Points, in no order, along strands that fork and pass close to each other.
Points whose rows are less than 61.1 apart are linked; no others are. Some points are linked to none.
Sema: [-15   5 -17   2  -4  -4  -7  -8  -8  -6  25  15 -26   5 -21   6  -6   9
  17 -14  -2  -5   3  -9]
duli: [ 17   1  -5  -4  -4 -11   3   1 -17  -3  18 -17   1 -11 -20  11   0  -7
  14  -3   1  -5   5  24]
zemi: [ 20  -1 -15   3  11   1   2  -6  14  -5  -1   6  10 -15  15   4  -1   1
  11   6   0   3 -15  -3]
fur: [  1 -20   0 -17 -19   8 -12 -16 -33   8  11 -11  -2  -1  -2  33 -17 -14
   0 -27  -6 -17   1  -2]
zus: [  7 -23  -2 -29   5  -4   6  -8 -23   4 -22 -11  -7   7  -1   5   0   9
  -3  -5   5  13   0   5]
fitam: [ -2   8   1   3 -15  -4   7 -14  -5 -12  19 -27  -3 -38  -5 -10  -1  -9
  14  -9   4 -11 -11  22]
sili: [-19  21 -17  14  25   7  -5   4  -2   7 -18   2  -3  39 -32 -21 -21   5
   2  18  13  16  -6  -4]
Zeso: [ 23 -18  -1   8   2  12  14 -18  -1   0   6  -2  24   7   9   9   5 -16
 -30  -7 -19 -10 -18   6]
nima: [ 14 -17   3 -13 -20 -12  -1 -30 -18   7   9 -14   6 -36  27  20  -7  -3
  11 -10   7 -20   8 -12]
Vemi: [ -8 -18 -18   9   1   6  -8 -13  12 -12 -14 -29  -6  14   3 -21 -16   5
   3 -19  16  -8  -8 -14]
vad: [ -7  -2   8 -11  -3   0 -15   7 -10   8  -6  19   6  -8 -14  30  -5  11
   7  -7 -22  12   5   8]
gono: [  5  -7   2  14 -14 -15  -3   7  13 -10  18 -14   9 -31  31 -16  -5 -12
   4  -1  -3 -29   1  -4]
zedev: [  8 -22   7 -13  12   8 -14   0 -10  26 -38  20  14  27  -4  34   5 -12
   8   0  -9  26  10  19]
Suk: [ -5  21   2   6  -5  -9  -1  11 -24   5  14   2  24 -29 -14  -8  -4 -11
   3  10  -4 -12  -8  -7]
kebo: [ -6  12  19 -10  13  -2   9 -13   2  -8  -5  39 -10   2  -9  23   5  28
 -10   7  -8  -6  -4   5]
zed: [-21  -1 -26   1 -11   5  -6 -13 -17 -20   9 -35  -8   8 -26 -23   1  15
   8 -20  26   3  21 -12]
Vivet: [ -8  -1 -19  -7  -1  12   4  -5 -25  -6  11 -25  -1   2 -29 -20   4   1
  28  -8  12  22   3 -10]
Nofa: [ -5   8 -14   4  14  -2 -15  24 -13  11  -2  -9  10  36  -7 -15  -9   2
 -11  10  19   5  -4 -13]
Mola: [-17  35 -11  -2 -20  -7 -12  20   6   3  22 -31   1 -17   6 -46 -11  -3
  -1  -4  21  -5  -1  -9]
todoz: [ 20   8  13  21  -6   9 -10   4  24  -7  31  12  24   7   5   4   7 -22
   7   3   1 -17 -13   4]
vob: [ 25 -19  11 -12 -19  -8  -3   7   6  16  16   6   3 -29  22  21  -4 -25
  -2  -5 -15 -22  -4  11]
Vosem: [ -4   4  22  10  -3   2   3  -3   2 -15  -2  -9 -16 -16   2  12  16   0
   0   2 -16  -9  12  -2]
Rapo: [  7   8  -7  -2  19   6  16  19  14   7 -27  14   0  26  10 -14   3  10
 -33   6   3  18  -9  13]
Memol: [-14   4   8 -11   0  -2   8  18 -19   0   6  -7 -26  13  -7 -14   8  27
  -7   9  18   3  21 -14]
tasid: [ -6 -27  27  10  10  -5  12   1  23  -1 -23  -4 -14  11   9 -27   4  10
   1   9   7  11  -9  -2]
Zab: [ -5 -16  29  -6  17   7  -4 -17 -17   9 -41  34  11  14  -2  52  15  -8
   6   0 -11  21  24   9]
zan: [-12  26   3  -2 -24  -9   7  -1   8  -3  31 -26 -24 -34  14 -15   4  13
   6 -10   6 -25  -4   7]
Zot: [-14  17  15  -5 -11 -10  -7   8   9  -8  37  23 -21  -3  -8   6   9  10
  10   6   5 -10  16  -6]
zumit: [-17  -4  17 -24  -2   4  -8  24  -6  17  -6  23 -17  13 -14  15   3  18
  -2   5 -11   7  10  18]
lepi: [  3  19  12  -7  30   3  18  -6   3  -4  -9  46   4  12 -12  21  16  18
  -8  27  16  10  14  19]
Lita: [ 12   4  12   6  14  24  -4  -2   6  -3   7  24  23  30   3  20   7 -14
   1   4   0 -11  -7  11]
sov: [  9   3 -17   7  10   6   8   0  36   0 -12   0 -18  19   2  -9   1   6
 -10  -3  -6  12 -20  18]
duvu: [-24  27 -12  10 -12   6   9  11 -10  -2   9   1  18 -11 -22 -32  -8  -1
   7  19  -1  11  -4 -17]
kori: [ -6  -4  18  26  20  -4  -4  20  37  -1 -12  -7 -12  26  10 -26   0  12
 -11  13  11  -2  -6  -8]
Pumu: [ 21   4   4  -9 -19 -16   3   8  16  12  16   8  23 -39  37  -5  -6  -6
 -13   3  -1 -27  -6   2]
Fede: [  4  36  10   0  -5 -20  -4  20  -7   5  23   2   5 -23  -3  -6   5  -5
   4  14  16 -18  -6  19]
Gotu: [  7  -7   4  11  15   6  -4   4 -15   0  -8  -5  22  33   8  14   0 -16
 -15  -9  -3  -4 -15  14]
kudo: [ -6  -5   5 -17   8  17   0   3  -6   8 -18   5 -14   7 -13  -2   3  19
   5   3   8  20 -15  10]
Gudas: [ -1   9   6  -4  12  14 -12  16   6   0 -19  33  36  16   4  19  18  -7
  -4  19 -15  27   1  -3]
Gela: [-10  10  -8  21 -21  -1  -4   9  15  -9   7 -43  12 -24   7 -49  -6 -16
  13 -14   8  -1 -16   2]
Fep: [  4 -25  17 -19 -11   7 -18 -23  -8   3 -17 -26  -7 -12   5  35  -8 -15
   3 -16 -17  -3  -5   9]
giko: [ 10 -11   8   9  18 -10  -4   4  22 -11 -29   3   3  15  32  13  13   3
 -23  -9  -9  -1  15   6]
nad: [ 12  -4   4  21  20  -5  16  12  19   3   1 -14  -7  36   2 -35  -3 -15
 -16   8  17  10  -6   1]
Veg: [-18   1   2  10  -7  15   8  22  -3  12   7  14   2  12 -32 -30 -12  -4
  12  15  -8  22   1 -28]
zana: [ 17  -9   2   3 -14 -21  -7  -7  -1  -6   7 -23   7 -15  35  14 -11  -5
 -13 -18  -2 -22  10  -9]
dudip: [  8   5  29  -2   4   0  -7  -6   5 -14  11  19  10 -12  -4  38  10  -5
   3   8 -14 -25  13   2]
Laba: [-14   7 -30 -12   2   0  -9   0 -15   7 -16  11  -7   1 -30   5  -8   7
   7  -7 -29  14   1   8]
metif: [-15  13  19  -3  36   9  17   5  -5   0 -32  48 -14  28 -16  10  21  19
   1  18  12  31  -4   6]
zil: [ 15 -12  -5  -2  15  -5   7 -15  21  -4 -37  12 -10   4  24  35   5   4
  -8  -8  -5  17  10   7]
tori: [ 19 -28   4 -21  14  20   9 -23   8   7 -41   4  -1  18  27  37  14  -6
  -5 -19  -2  30   8  11]
vuvo: [-11  21  -5  20 -24   0  10  12   6  -6  25 -24  12 -38 -10 -38  -1 -29
   5   1  -3  -5 -16  19]
Meb: [  3 -16  -8 -20  -6   7 -15  -8 -10  14 -18  18  11  -5  -1  41  -2 -17
   7  -4 -29  28   8   9]
piz: [ -7 -26  -3  10  11  13  15 -15 -12  -3 -16  43  -6  24 -12  14   8  -2
   0 -11 -15  12  13  -5]
volos: [ -7  -6 -23   6 -15   7  -8  -7  21  -8  -9 -38   8 -14  10 -50  -6   6
   1 -15  11  -2  -7 -17]
Sel: [-15   5   2  20  16   6   8   4   9   0  -6  20  -6  28 -18 -16  -4   2
   1  22  -6  18 -10 -13]
zise: [ 14   5  -5 -11  -2  -4   0 -24 -16  -4  -4  -7  -9 -27   3  50  -4  -4
  -4  -5 -29  -2  21   9]
posal: [  4  11  26  -3   0 -14  -8  -7 -19  -2  30  28 -15  -6 -18  40   7  10
  15   4  -1 -17  22   5]
sur: [ -8   4 -12 -10 -14  11 -11  -4  15  -4   6  -9 -27   2 -12 -10   0   4
  22  -8  -4  -2 -18  -7]
vuba: [ -7  -2  -3  25  -8   4  19 -12   2  -8  18 -11  21  -9   9 -35   4  -4
 -12  -2  -6 -14 -13 -22]
pog: [-16  -1  -7   0 -19  -1  13  -2  -5 -13  15 -21 -22   0   4 -28   6  20
  -4  -9  24   8  10 -23]
sofe: [-13  10 -34   4 -27   5 -14  18  -8  11  18 -19   2  -7  -2 -30  -8   1
  12 -16   8   1   0 -20]
duluz: [ -5  14  -5  16  -4   0  15  11   3   1  14   4  13   0   1 -49  -4  -5
 -25  22   0   9   2 -23]
pim: [  0   7   9 -18   0   5   7   2  17  -4  18  38 -12  -1  -1   8  14  22
   8  22   4   3  -4  -1]
rek: [-14  23 -10  -5   2 -13  -8  25   0   9  -3  -1 -10   3   5 -15  -5  21
  -9  21  15   0   3 -18]
bap: [  4  -4  -8  17  23  -6  11   9  11  12 -33  -1   9  26  -2 -37 -14  -9
 -23  17  -4  -2 -12   9]
kuleg: [  8   7 -25   4   3   8  -2   6  17   4  10  -4  -3   2  -1 -22 -11  -9
   3   1   6  11 -21   3]
Mel: [ 11  -5   6 -19 -10 -22 -10 -24 -18   8   5 -21 -11 -33  11  50 -18 -10
  -4   2   3 -16  30 -10]
ledok: [ 12   9  17  -8  13 -19   7   9  -8  -8  14   4   4 -10  13   3   7  12
 -11  19  12 -24   6  12]
kekad: [-11   7  15  12   5  -2  -3   0  16  -5 -18  -8  -9   3  27   7  12  18
 -10  -5   5 -21   9 -12]
doni: [ 22 -20 -11  18   1  -3   1 -14  25  -1  -6 -16  11  -4  24 -10   5  -8
  -8 -12  -5  -6 -20   4]
Fego: [ -3 -25 -14 -12 -15  -5  -5 -26 -24  -3   0 -13  -9 -13  -3  15 -10   4
  15 -20   0  -9   8 -23]
Bas: [ 23 -10  -4   8  -8  -1  -5  10   1   5  22   8  14  -4  -2   6  -4 -38
  10  -8  -6 -24 -12   5]
goba: [  8 -20 -17 -19   2  -1   5  -6 -35  -5   3 -25   1  -4 -26   4  -6   8
  17  -6   8  18  12  13]

A fork is a point with three links. Follow the links from the first point to the second and name the forks in between, in order.
Vivet, duluz -> duvu
vob, kebo -> kuleg, Zot
giko, metif -> Zot
Vosem, gono -> Zot, kuleg
Zot, Fep -> kuleg, nima
Fede, Gela -> duvu, goba, fitam

Follow the links from the first point to the second, and from the first to the third. Name the last point that the two ways share.
Lita, tori, kori -> kuleg
lepi, zana, kori -> kuleg
Mola, sili, Laba -> goba
Sel, zumit, sofe -> goba
Zeso, lepi, Vosem -> Zot
Laba, Fede, vuba -> duvu
Fep, kebo, Vosem -> Zot
